Points on a hilly landscape, in no order, each with its height.
From any point a ball rolls to the lowest of the 2 points nearest to it. It stops when none of these is lower. Distance is the straight distance between rows; heights are no part of it.
Z_461 height 532: -44  -67  -125  -231  -31  -122  -188  57  -53  140  -273  -222  97  242  81  126  -27  82  8  -89  166  317  -174  107  -185  -116  27  -229  41  248
Z_930 height 243: -246  -65  188  -147  -43  -58  153  104  -93  -134  164  156  38  17  20  79  275  55  96  2  80  -182  93  -107  -162  48  -82  181  -151  56
Z_358 height 299: 53  18  150  -30  -47  -239  -90  22  147  215  12  -144  -85  177  226  8  162  -153  136  72  147  121  102  90  -246  87  249  -37  -53  -94
Z_941 height 627: 68  197  303  73  -203  -227  23  10  -103  220  106  4  -38  -216  76  -31  415  131  -5  -291  175  160  -248  51  39  9  165  0  -61  130
Z_656 height 758: -244  -244  -109  -172  34  193  5  177  -18  -185  125  41  143  227  -157  48  -45  7  45  -26  124  -95  21  39  -66  -156  -172  2  -132  240
Z_264 height 483: 79  -14  -171  53  180  281  -100  -81  241  -108  -160  -31  -116  -22  -237  -96  -322  -25  -9  34  16  19  39  272  36  -89  -80  -282  -53  -82
Z_213 height 260: -174  202  183  -63  139  -112  -155  58  -63  187  264  -189  -216  -164  -254  118  -143  -265  -95  -110  3  -67  33  348  321  -214  222  63  133  -285
Z_999 height 725: -178  74  -184  24  -146  -264  -6  117  -124  67  165  115  39  18  224  21  56  -6  -28  -183  204  104  -55  127  227  91  93  132  61  194
Z_492 height 612: -204  137  -93  -141  -179  -83  -103  134  -5  -93  132  -297  -28  165  -65  108  -100  -254  -269  69  -90  221  275  32  -85  -247  10  131  100  -257
Z_106 height 275: 100  -335  -256  -296  19  3  13  12  219  -12  -110  -39  186  124  84  -124  28  74  -302  -303  106  -13  102  -7  9  -81  -193  -47  2  274
Z_791 height 577: -27  176  106  84  186  11  -68  141  68  165  10  20  -97  -37  -189  91  -222  -152  278  -141  84  -269  -382  202  184  -179  38  -221  -61  104
Z_664 height 589: 363  214  49  127  -43  -91  140  -35  171  94  -48  -123  -296  -136  108  203  -20  -45  -48  47  -271  -38  -168  0  154  -93  85  119  115  -392
Z_543 height 241: -38  -297  -84  -96  170  199  -69  80  148  5  -15  -213  76  2  4  -272  275  291  -56  -290  317  -127  -396  55  -110  89  -248  -100  -170  434
Z_42 height 165: -91  138  215  -13  -14  159  -121  60  -159  124  228  -229  87  -93  -70  9  146  57  -45  -252  64  38  -29  2  -67  -156  -97  13  -113  236
Z_185 height 525: -185  -28  -300  -24  -7  7  -162  -113  119  -7  95  -36  -36  114  -83  -47  -28  -57  -408  -142  40  303  304  40  128  -107  45  115  139  167
Z_612 height 576: 178  -85  103  158  174  33  278  93  60  -202  -106  198  -189  -265  -131  -161  51  187  -155  31  -85  -12  -275  -220  61  35  20  -61  -263  14
Z_248 height 232: -175  58  -76  63  345  129  188  -304  -198  -295  -109  18  -338  -166  -366  -9  132  182  -221  -88  112  52  352  33  216  -101  -85  156  -95  78
Z_633 height 568: 57  111  -142  119  142  39  -262  -175  -76  85  32  -205  13  30  65  -96  -53  66  -241  -225  69  233  157  26  29  -56  176  54  140  96
Z_614 height 129: 289  74  -71  310  287  306  -75  -105  23  21  -59  37  -69  -60  -138  -141  -132  168  126  -19  -153  -316  -460  -54  112  -109  -74  -61  -53  63
Z_252 height 440: -50  -356  -220  -161  120  227  89  152  184  -390  -160  2  147  87  -281  -100  -130  15  -128  39  -17  -331  153  -20  -3  -78  -373  77  -178  -202
Z_632 height 708: -170  -25  -257  68  64  -153  12  122  63  -201  109  212  25  61  -23  -128  -87  -1  -84  -269  193  140  -35  161  233  -19  10  -108  -72  302
Z_97 height 574: 17  111  -186  16  4  -22  -46  151  159  73  69  -121  47  285  24  204  -192  -147  -12  -39  -145  42  -288  211  -37  -159  52  -81  145  -39
Z_789 height 166: 253  131  -19  138  186  247  -87  -265  -58  156  -151  -107  -24  -90  42  -59  -140  6  -12  -94  -126  -26  -155  -53  18  78  326  -30  13  -38
Z_411 height 352: -72  29  116  60  -124  -37  235  176  -118  -177  -9  283  -88  -175  -176  50  -67  -4  -43  457  -336  105  -38  -189  185  -5  -61  5  -88  -253
Z_621 height 650: -204  -96  130  -180  -105  -323  135  346  -149  12  -31  -26  10  -175  -112  85  170  118  14  -123  166  247  -209  58  5  -20  -71  -129  -145  324
Z_795 height 426: 58  49  231  131  -158  -178  209  91  -127  17  15  164  -120  -247  65  -15  159  202  -5  166  -199  6  -128  -296  -123  104  116  23  -68  -159
Z_410 height 342: 60  -129  -166  -287  -164  -266  106  34  75  -3  -159  -88  52  112  332  -68  162  125  -272  -261  184  112  76  -23  -219  64  -80  62  -23  311
Z_710 height 128: 11  154  120  80  15  353  -132  -16  -188  162  41  -99  120  -20  15  2  -76  -30  91  -72  54  -114  -192  9  -124  -39  -64  -28  84  79
Z_238 height 296: 123  -210  104  19  -79  -190  184  173  282  -211  194  276  -20  167  -33  -87  37  207  11  215  -230  -162  44  -214  213  126  154  257  -190  -287
Z_431 height 271: -243  55  199  -105  -39  149  -70  -49  -92  100  141  141  149  198  62  188  -145  -122  364  271  -149  -146  70  -53  -212  37  9  -146  77  42
Z_820 height 212: 234  -376  -88  -207  29  22  -19  155  263  35  -190  -47  253  147  141  -104  14  155  -196  -213  16  -220  -146  -149  -276  -57  -227  65  45  10
Z_99 height 636: -178  147  231  -120  -108  -351  -9  246  -152  273  -8  -55  -105  -81  113  161  181  0  135  -150  93  236  -125  142  -92  4  99  -69  -85  111
Z_729 height 496: 22  -37  -196  65  63  182  -176  -21  91  116  -195  -47  -121  19  -54  119  -404  -184  126  121  40  -44  -232  253  -118  1  -106  -323  91  158
Z_731 height 316: 151  -60  -1  64  13  -134  146  44  270  -201  130  -30  -114  198  143  -38  84  103  -181  -14  -191  -4  140  -64  259  -34  171  269  -83  -175
Z_383 height 572: 104  283  76  -57  44  103  -149  60  94  370  16  -130  -7  -248  -153  152  -131  -50  219  -202  11  -88  -444  287  225  -226  45  -210  193  45
Z_833 height 290: 141  -31  246  -17  -44  -151  78  28  412  3  237  167  31  151  100  -1  -104  64  179  455  -346  -205  -32  -148  25  146  187  38  -121  -216
Z_579 height 297: 72  -34  229  -121  -79  -89  116  134  -69  -41  -58  -228  53  -74  91  -4  462  93  64  -163  225  -138  -355  -9  -384  104  -223  100  -37  16
Z_495 height 403: 63  226  -164  112  -344  -68  83  -190  -214  56  -254  109  -231  0  338  48  26  -138  260  112  94  88  -36  106  -157  123  25  -82  365  -101
Z_586 height 598: -49  80  -86  21  -78  86  -93  86  -133  -121  -44  -174  -105  -56  -96  227  -248  -248  -168  75  -168  258  93  97  24  -188  48  -86  164  -337
Z_566 height 569: 66  -71  -7  41  127  60  123  -78  28  -162  -128  119  -174  -168  -112  -50  -47  11  -16  99  -72  8  47  -34  27  138  17  49  -214  -80
Z_347 height 412: 174  334  24  264  -122  -26  60  -349  -237  185  -191  255  -185  -100  188  9  27  -28  272  247  -53  -63  -23  -52  -99  229  115  -65  166  -123
Z_915 height 606: -107  175  47  163  -38  13  86  64  -383  68  198  -37  123  -317  -73  101  269  -35  -207  -92  -199  108  -24  -139  233  -64  103  152  3  -63
Z_721 height 665: -176  -14  65  -119  -130  -248  120  276  -123  18  193  163  113  -136  47  105  259  197  -128  -51  5  209  -64  -272  -7  -76  45  -117  -223  307
Z_407 height 229: -157  207  217  86  207  129  54  -4  -58  -1  209  -143  -149  -146  -258  89  -155  -84  27  -107  -64  -179  2  160  253  -178  38  168  -46  -156
Z_109 height 427: -142  -148  -107  -158  -307  -179  -22  39  27  88  164  39  111  223  255  112  120  -76  -159  -12  -100  124  314  -255  34  63  -41  157  122  -9
Z_900 height 248: -16  -147  75  -128  -85  11  31  106  244  -143  30  97  51  -11  -229  94  -165  17  -221  308  -263  196  301  -244  14  -22  -13  -46  -268  -146
Z_146 height 198: -146  52  -30  -31  129  193  16  185  -181  -36  224  39  29  -144  -371  106  -77  -7  -93  -180  -80  -27  -16  67  409  -333  -14  3  -43  3
Z_462 height 629: -18  -179  -86  56  134  201  -215  -71  60  82  0  18  189  210  100  -91  -158  7  46  -81  25  -136  79  -30  -59  117  117  -36  -64  129
Z_259 height 274: 95  -413  19  -229  -106  -155  101  170  353  -190  12  195  46  58  23  -1  -12  113  -78  340  -229  -23  73  -222  1  -76  22  47  -172  -191
Z_669 height 175: -3  -132  -152  27  482  183  160  -394  -46  -260  -136  7  -163  -118  -110  -213  139  183  -128  -175  129  -67  185  25  164  78  -175  147  -326  144
Z_275 height 641: -34  -111  -84  -88  42  335  -254  9  -84  111  -23  -66  232  61  17  -129  -108  62  -100  -230  190  162  64  -103  -39  -144  -101  -149  -57  236
Z_720 height 148: 117  -55  158  216  177  216  -32  65  143  -25  141  145  51  70  -99  -112  -217  38  116  -42  -235  -293  -386  -178  3  -19  98  -114  -92  43
Z_498 height 726: -49  145  37  63  146  -4  166  -194  -77  -156  141  56  -267  -315  -44  -266  194  109  -210  -268  229  -41  69  8  0  92  -68  41  -118  241
Z_629 height 686: -30  -169  -482  11  37  166  -27  125  4  -169  10  83  161  91  -77  -38  -195  165  -80  -276  21  33  -109  95  194  -156  -83  -47  3  255
Z_13 height 558: -132  86  57  184  -77  -16  -8  -101  -92  -97  -1  229  -103  -173  -162  -5  66  74  34  12  145  174  172  -84  75  262  78  -61  -136  102
Z_17 height 474: -152  24  -116  -171  19  69  154  -107  135  -127  335  -46  126  119  -82  12  22  -11  -436  -147  46  63  431  -43  79  -166  -53  126  29  87
Z_997 height 398: -4  84  126  -93  -4  154  -163  -123  -19  -32  12  -182  -123  -144  15  -162  140  -30  -279  -79  8  267  274  -120  -292  14  -74  56  -46  36
Z_819 height 281: -70  147  286  60  -30  -5  103  -78  41  91  195  139  89  78  138  104  -27  -18  365  489  -238  -194  -16  -118  -131  43  112  -29  82  -187
Z_375 height 340: 24  204  55  170  -53  -119  29  109  -135  43  167  128  -125  -185  -78  158  -70  -90  19  449  -436  46  109  -83  473  27  88  96  47  -256
Z_474 height 163: 167  -38  251  23  260  211  -91  -3  158  149  108  -402  213  90  71  -83  134  85  189  -81  69  -259  -367  -51  -345  -5  -210  -18  -33  -29
Z_484 height 364: 32  261  -233  147  -74  -115  -113  -86  -332  96  -171  94  -61  -91  60  62  -217  -236  145  -107  140  210  -93  187  121  -51  58  -147  291  58
Z_180 height 125: -85  -45  91  147  100  -32  200  -29  -16  -318  199  270  57  10  -309  1  -53  153  -72  173  -157  -131  197  -166  338  -2  92  138  -190  -47
Z_449 height 608: -136  -35  -195  -65  -156  -250  164  85  244  -217  110  137  -108  134  -82  22  -40  -41  16  71  50  23  198  143  243  82  -104  174  -66  -135
Z_522 height 710: -9  172  -51  25  180  1  18  53  48  -41  121  -50  -239  -281  -247  -83  61  124  -334  -349  295  -13  2  205  227  -90  -86  -60  -59  402
Z_415 height 586: 263  -234  -101  18  90  88  147  70  98  -131  -160  1  -15  -151  2  -278  43  238  -158  -188  -8  3  -348  -133  -106  65  -68  42  -94  59
Z_557 height 747: -194  -259  -131  -73  -227  81  -47  143  -169  -128  88  242  207  224  60  198  -101  58  175  23  -37  -30  89  -3  -4  -28  -193  169  31  68
Z_123 height 351: 126  1  105  55  -105  -102  -3  -209  224  131  -6  -242  -267  233  310  -19  90  -131  16  153  -88  -49  399  -77  -29  197  109  197  37  -395
Z_82 height 387: -31  139  -298  146  -200  35  34  -90  -339  -40  -321  -7  -218  -67  203  -30  -26  -125  -21  -50  123  177  17  123  -27  26  -118  48  169  -69
Z_491 height 596: -130  -8  -7  21  -139  -371  109  211  305  -47  144  26  -52  130  52  86  -70  4  19  226  -68  148  65  73  79  4  86  -71  -253  -92
Z_130 height 556: 275  467  328  31  12  169  -46  -107  -158  284  -30  -92  -62  -218  58  24  140  -52  199  -87  -93  -115  -252  170  -302  -104  58  -164  190  -171
Z_171 height 330: 230  68  -13  148  -96  -45  120  24  114  -71  132  63  -70  92  143  10  -28  18  -55  365  -294  115  126  -195  285  73  93  214  33  -283
Z_685 height 607: -15  -160  48  -110  91  129  -81  -73  2  72  -207  -178  85  -30  48  -195  149  61  43  35  166  -23  -56  -48  -448  86  -125  -141  -58  153
Z_927 height 542: -103  53  29  136  97  19  -176  -80  16  176  -7  185  -91  -71  -132  -51  -173  -50  241  -47  186  117  102  129  30  144  106  -308  -29  159
Z_281 height 587: -6  235  -58  -56  -80  -133  9  120  175  25  -5  -78  -208  69  -13  178  -229  -336  40  128  -138  230  -58  256  49  -140  138  -158  295  -160
Z_749 height 392: -32  -202  -309  -117  -123  -3  91  -72  2  -196  -92  110  4  67  85  27  -14  14  -222  -89  -55  67  341  -200  141  69  -84  120  39  -31
Z_389 height 107: 61  -6  -160  94  216  192  129  24  -153  -25  -144  69  -122  -181  -147  -40  -132  110  -45  -101  -67  -247  -379  111  198  -32  -58  127  -58  42
Z_739 height 83: -38  118  21  57  54  -69  176  75  -175  -8  -80  198  -117  -297  -33  -105  37  132  30  -341  99  -221  -323  91  241  -30  5  7  -37  39
Z_675 height 343: 191  -315  -143  -247  106  33  89  -126  57  -170  -115  163  96  -20  33  -62  6  108  -348  -145  30  -66  309  -319  -82  91  -163  -6  -65  256
Z_590 height 679: -148  -93  -27  -30  -85  -14  29  215  -113  79  105  124  174  -25  -2  -87  115  314  -98  -362  99  80  -293  -250  78  -137  -64  -20  -118  363
Z_306 height 182: 42  -263  -8  -166  224  144  4  -20  440  -125  -15  -349  82  -16  -145  -289  -68  112  -56  -99  236  -261  -92  295  -136  -28  -259  -70  -127  -73
Z_771 height 620: 179  -201  -79  -94  -47  197  -270  -138  -42  185  -226  110  276  73  86  25  -180  38  -1  19  -128  -47  165  -154  -256  56  -89  -112  2  -18
Z_154 height 231: -72  15  68  140  0  8  152  -202  32  -113  51  107  -166  154  106  -77  -14  -1  254  253  13  -395  87  68  26  218  -89  185  31  -186
Z_58 height 247: -156  76  108  106  150  78  -40  -305  23  64  126  -94  0  142  91  -95  -10  -153  272  59  164  -259  83  214  -112  244  26  31  17  82
Z_224 height 208: 102  -50  -292  84  -74  103  -115  -193  46  55  -13  -19  22  251  189  122  -205  -217  12  131  -255  -12  165  -21  191  134  86  124  216  -200
Z_44 height 176: -185  -167  -92  -21  43  65  111  5  -119  -366  170  501  67  74  -297  94  -80  225  17  223  -159  -164  71  -222  99  53  -170  201  -66  19
Z_267 height 160: 78  -273  133  -104  206  -93  42  -46  454  -96  0  -293  132  132  15  -161  40  -82  97  80  19  -276  -86  126  -239  130  -84  -31  -212  -208
Z_562 height 321: 195  -40  -73  -88  -71  -85  -78  -134  206  37  -164  -214  -166  169  211  -30  47  -204  -66  3  149  152  155  23  -275  160  -55  -77  -37  -224
Z_959 height 457: -164  -139  -58  -79  -279  -245  -169  -43  -97  89  67  18  124  351  199  144  165  -209  -38  207  120  325  494  -44  -62  59  24  -10  199  -1
Z_851 height 581: -69  -261  155  -292  105  -277  11  46  31  1  -133  -154  174  227  37  13  212  109  316  165  283  -92  -132  -135  -325  141  2  -85  -148  157
Z_388 height 597: 39  253  22  96  -45  -152  -13  -17  -177  111  163  -136  -65  -161  21  36  122  -87  -27  -245  -126  99  -158  72  227  -15  168  149  166  -80
Z_87 height 356: 23  302  -89  102  -296  -166  -66  41  -146  269  -77  109  202  51  264  235  21  -261  179  304  -107  220  -58  -30  51  -143  262  -233  383  68
Z_194 height 495: -192  7  -122  -14  -149  -182  -314  -92  -56  130  -103  -73  -9  417  173  140  -58  -246  87  88  101  268  279  171  -227  -19  171  -133  371  82
Z_258 height 361: 189  166  94  120  -27  127  -31  -234  -27  48  -33  -201  -93  -9  142  -5  68  -120  -85  94  -113  74  288  -139  -66  61  213  233  112  -321
Z_514 height 418: 183  184  204  147  -136  -50  97  -153  -120  73  -24  299  -111  -162  271  -105  51  82  149  459  -176  -91  -101  -262  17  199  102  72  107  -127
Z_786 height 164: -51  71  71  180  76  290  -162  -88  -189  13  181  -10  110  -115  -274  44  -30  -39  -191  110  -194  205  332  -226  166  -72  185  -58  -65  -58
Z_374 height 84: -161  50  245  183  131  -1  23  46  84  2  305  279  36  -97  -359  0  -68  -22  169  152  -127  -6  180  -12  396  -40  133  5  -250  -44
Z_706 height 374: 182  78  187  -102  -100  31  -30  -52  -101  -24  -74  -194  12  -79  123  -25  201  64  -63  117  -121  135  104  -141  -388  4  49  77  -66  -276
Z_687 height 211: -94  -181  -92  173  -93  -45  95  -36  -15  -270  -50  432  -68  100  -91  -4  -50  70  209  322  -159  -181  112  -57  147  197  -111  174  -25  -90
Z_893 height 526: -133  102  14  58  -66  18  -239  -100  -130  114  -68  35  -51  8  44  52  -80  -144  181  146  102  213  190  97  -258  120  27  -165  161  -46
Z_231 height 615: 107  131  -48  94  -229  -96  113  217  -356  -16  -76  121  82  -409  24  31  219  33  -202  -139  -181  175  -210  -219  128  2  -33  51  126  -21
Z_620 height 273: -89  -64  139  -283  -129  -53  218  164  -182  -121  147  -48  93  -96  125  -93  423  126  -68  -104  98  -42  -149  -187  -336  -12  -198  301  2  114
Z_659 height 151: -206  14  -155  87  -48  -184  194  198  -134  -141  127  162  -11  -218  -255  48  14  -49  -157  -44  -74  -18  129  15  479  -238  18  113  -133  -88
Z_359 height 295: -11  183  -68  146  143  -241  -43  77  58  155  61  -158  -139  -56  -221  69  -210  -250  -141  -10  -150  83  64  171  583  -243  290  22  198  -205
Z_26 height 344: -6  319  -179  203  -79  -252  -57  -64  -298  297  47  18  -16  -51  126  122  -103  -327  112  128  -7  135  2  92  382  -61  266  -187  451  -33
Z_574 height 509: -27  -205  -126  -91  187  118  -274  141  116  128  -236  -165  60  194  -119  107  -215  89  103  80  176  78  -156  118  -176  -51  -69  -362  -96  213
Z_862 height 203: 8  -132  -44  203  45  147  -213  -365  -119  82  46  200  227  -28  -7  15  -71  59  -108  166  -177  256  475  -328  114  123  177  11  71  -60
Z_801 height 437: -94  75  112  -286  50  44  87  -52  100  -270  202  -298  -103  -14  31  -88  158  59  -433  -208  63  38  333  -95  -153  -43  -101  176  -100  91
Z_283 height 234: 19  9  -206  -19  -217  19  -64  41  -31  -1  -75  -71  46  209  263  131  -52  -131  172  90  -62  -123  48  30  -36  -42  -68  -14  263  -189
Z_797 height 754: -121  -17  -62  -42  94  225  -237  -325  -135  -90  -31  -118  -190  63  7  -162  -11  97  -262  -126  249  123  508  55  -113  46  -106  316  180  -70
Z_905 height 410: 143  -380  -81  -98  -116  -210  189  -28  321  -188  -204  172  -10  107  139  -68  89  78  -72  63  102  -165  122  -79  -86  242  -236  125  -23  -148
Z_84 height 471: -51  -219  -54  37  218  358  -80  -24  173  -211  -153  105  -26  115  -420  74  -321  -84  -75  90  -86  23  283  54  122  -118  -20  -85  -175  -88
Z_871 height 614: 233  -214  61  -150  -44  291  -60  -110  -25  109  -371  -40  143  -107  117  -129  24  78  -62  25  6  -5  25  -53  -394  71  -236  -113  -8  -182
Z_970 height 552: 73  453  210  8  5  85  -73  -252  54  189  53  -140  -63  -94  80  97  -102  -212  224  103  -125  -181  -94  19  -221  -123  42  -55  302  -173
Z_748 height 582: -178  -185  -121  -117  -299  -324  15  203  28  -66  -71  91  55  288  100  189  8  -1  277  220  -17  215  39  -47  10  73  12  -14  -76  59
Z_147 height 385: -114  -187  -189  -84  -164  -361  195  4  178  -162  -126  31  -55  98  186  -91  121  9  1  1  302  12  58  10  -105  112  -115  30  -75  102
Z_164 height 323: 109  169  -284  199  95  -314  -106  -6  -91  194  -98  46  -148  -186  -128  174  -127  -249  53  -36  -114  129  -51  95  488  -60  209  -92  331  -120
Z_913 height 428: -54  -105  -166  -157  -136  -102  172  189  10  -346  53  -38  -21  -71  -33  4  31  -11  -368  -97  -45  37  109  -38  74  -101  -96  141  -125  21
Z_693 height 621: 97  218  109  125  -241  -124  83  47  -460  261  -23  108  102  -354  162  -1  266  53  46  -199  25  184  -165  -82  36  -73  136  -10  159  49
Z_836 height 207: -194  122  218  -89  4  162  67  -19  -197  -27  243  10  1  -155  26  4  328  124  -12  -186  237  53  260  -59  -136  0  -63  118  -105  288
Z_70 height 272: -218  -35  276  -90  84  -69  -76  -39  83  167  148  -225  177  248  30  22  61  -63  338  19  163  -34  98  128  -177  52  127  -12  -82  42
Z_182 height 547: 28  442  241  113  -3  178  -57  -215  -235  379  89  108  31  -180  -39  108  -81  -202  286  41  -170  -117  -22  47  104  -75  144  -219  298  0
Z_140 height 738: -314  22  -155  -21  -235  -47  81  104  -391  -110  37  189  110  83  124  90  69  -44  76  -32  74  -15  23  18  -1  78  -124  88  200  156
Z_577 height 319: -108  190  195  12  55  -100  -266  -31  51  317  -124  -299  -86  2  74  -101  84  -14  113  -163  308  206  -229  228  -220  -46  131  -184  -34  189
Z_322 height 585: 148  164  -70  54  79  -148  199  50  129  -16  -123  -70  -286  -232  -64  162  -176  -229  -7  26  -177  -198  -282  236  397  -124  82  -13  45  -235
Z_879 height 184: 402  -184  16  -80  20  195  -59  88  228  -15  -90  -224  218  111  196  -59  -28  35  -65  -110  -233  -213  -241  -120  -287  -5  -36  94  62  -141
Z_343 height 255: -113  28  19  -58  -11  104  51  78  30  6  -74  -45  100  192  99  94  -110  -152  290  216  37  -248  -133  223  -301  29  -178  -81  110  -35
Z_452 height 564: 240  320  126  -4  -24  92  -271  -9  -92  348  90  -273  -27  -114  -41  76  30  -44  81  -251  28  29  -283  265  -36  -128  76  -82  355  -82
Z_995 height 540: -90  317  226  116  -100  -36  -177  -132  -422  268  142  -9  85  -34  -29  102  -101  -191  246  173  -65  162  105  -10  -139  -93  152  -200  225  62
Z_550 height 425: -8  -431  -119  -105  -81  -13  151  38  105  -263  -175  239  65  3  -192  34  -131  -82  -18  164  62  -219  227  -178  -134  169  -266  142  -132  -178
Z_89 height 210: 82  -284  -92  -27  245  201  -77  -23  363  -36  5  -198  131  163  -65  -277  -71  176  -11  -190  243  -230  -274  106  34  53  -115  -43  -200  271
Z_928 height 147: 57  -64  223  29  64  303  -54  -68  -185  71  34  -78  167  136  181  -212  103  64  134  -69  -4  -278  -293  -55  -393  86  -57  118  64  13
Z_183 height 562: -164  -301  -77  -320  -127  -219  -47  141  -12  48  -307  48  131  290  158  210  90  53  215  115  255  68  -6  -90  -197  17  -36  -28  -16  254
Z_641 height 438: 128  -102  200  -36  -103  -121  143  148  89  -132  -43  270  43  11  -9  -60  31  73  175  256  -77  57  -146  -138  -181  111  86  -146  -187  10
Z_277 height 181: 127  24  -111  217  139  156  -58  -329  -161  66  -158  139  9  -19  60  44  -253  -93  208  92  -177  -12  38  -107  105  146  127  -131  137  18
Z_684 height 149: 370  10  -35  134  258  268  -129  -229  70  139  -236  -137  -2  -24  156  -159  -117  108  80  -26  -37  -137  -450  18  -163  116  8  -138  83  56
Z_289 height 362: -143  60  30  112  -259  -105  53  293  -203  -18  25  315  55  -139  -192  132  1  -96  174  367  -225  58  -55  -72  223  93  -42  -130  112  -34
Z_381 height 111: 48  85  -49  117  -35  -274  262  80  -159  -112  -157  184  -242  -299  -43  95  44  14  31  -58  2  19  -49  46  385  -33  -3  69  -10  -120
Z_63 height 138: 56  -111  273  -91  235  62  46  97  337  -14  198  -188  69  -26  -163  -127  35  31  -37  -28  -3  -69  -63  12  -129  76  145  -38  -370  -62
Z_302 height 209: -115  -106  -66  56  -80  111  -34  -34  21  -188  236  69  120  52  -294  66  -158  -134  -209  174  -242  194  426  -87  78  -47  77  78  -81  -77
Z_657 height 622: -80  125  56  21  49  -95  296  106  118  -293  15  -26  -226  149  -156  31  -143  -110  33  88  59  -197  130  326  228  -63  -14  105  -162  -280
Z_428 height 139: -105  -75  -243  33  162  185  107  -170  -181  -289  -168  43  -71  -112  -64  -174  -16  174  -63  -125  66  -157  -25  77  117  52  -198  302  -28  30
Z_753 height 112: 33  73  356  109  71  -6  -56  17  147  107  349  -45  21  -16  -168  -66  -50  -20  37  58  -168  18  87  -48  150  70  263  -92  -302  45
Z_598 height 279: -3  33  -47  -7  33  46  -170  77  -1  157  -106  -204  115  13  189  -181  152  292  52  -218  285  50  -399  257  -227  47  -162  -48  25  339
Z_489 height 588: 231  267  90  142  16  -14  -140  -42  16  167  135  -187  127  -30  136  -14  141  52  -117  -291  -1  185  -69  -29  -24  -110  206  116  81  -3
Z_788 height 595: -62  -286  133  -227  105  -36  59  -44  -40  -91  -141  -4  204  64  77  -91  358  203  16  39  329  -126  -39  -276  -328  63  -169  -117  -167  265
Z_175 height 318: 65  171  286  -143  92  -157  -86  86  7  219  -154  -343  -94  -73  27  -40  393  91  48  -182  239  42  -341  168  -308  14  5  -56  -124  84
Z_622 height 366: -91  151  32  54  -356  -117  -12  110  -416  168  38  205  118  -143  -13  274  132  -126  203  417  -65  294  27  -49  15  -57  62  -248  213  -41
Z_439 height 456: 6  -216  -77  -103  118  239  -5  -72  191  -121  -60  -8  83  202  -135  -24  -148  11  -94  -97  59  -136  389  39  13  -136  -145  111  -139  -194
Z_770 height 557: -71  -55  -111  -106  -112  -113  -46  261  -27  48  -140  -75  152  154  116  154  -25  28  0  -130  15  51  -229  229  -206  -150  -132  13  77  142
Z_902 height 339: 124  13  -70  77  -130  -196  92  66  351  -72  -11  -229  -407  132  238  -48  15  -107  -95  85  71  92  89  109  -40  131  86  69  21  -352
Z_972 height 178: 267  -208  251  -171  139  -9  -143  -60  290  131  -93  -403  239  215  144  -71  147  37  87  1  111  -184  -74  -38  -451  71  -14  -12  -97  -107
Z_807 height 167: 276  -198  47  16  101  133  8  -55  285  -13  -33  63  117  125  12  -130  -191  54  -45  32  -275  -252  -93  -240  4  -29  87  95  -100  -156
Z_301 height 583: 63  244  23  166  80  -110  123  39  181  35  -83  278  -191  -162  -134  0  -287  -112  269  27  -111  -250  -306  240  332  62  110  -94  -88  -35
Z_616 height 693: -98  54  -161  -91  17  54  68  251  -64  -62  68  1  1  -190  -128  -51  125  165  -238  -419  159  -16  -296  36  70  -151  -249  -63  -108  427
Z_885 height 737: -85  144  21  56  216  56  -4  -386  -64  -84  -21  -131  -181  -171  3  -225  62  132  -124  -156  301  -8  239  152  -50  182  -18  176  24  4
Z_697 height 661: -39  -306  -331  -63  -64  273  -153  -22  -27  -111  -73  173  229  92  -87  1  -257  72  -183  -88  63  68  199  -87  41  -94  -238  -199  72  328

For each start below, name the point where the ball stops.
Z_289 | Z_786
Z_833 | Z_739
Z_941 | Z_374
Z_140 | Z_183
Z_797 | Z_374
Z_656 | Z_183
Z_795 | Z_739
Z_622 | Z_739
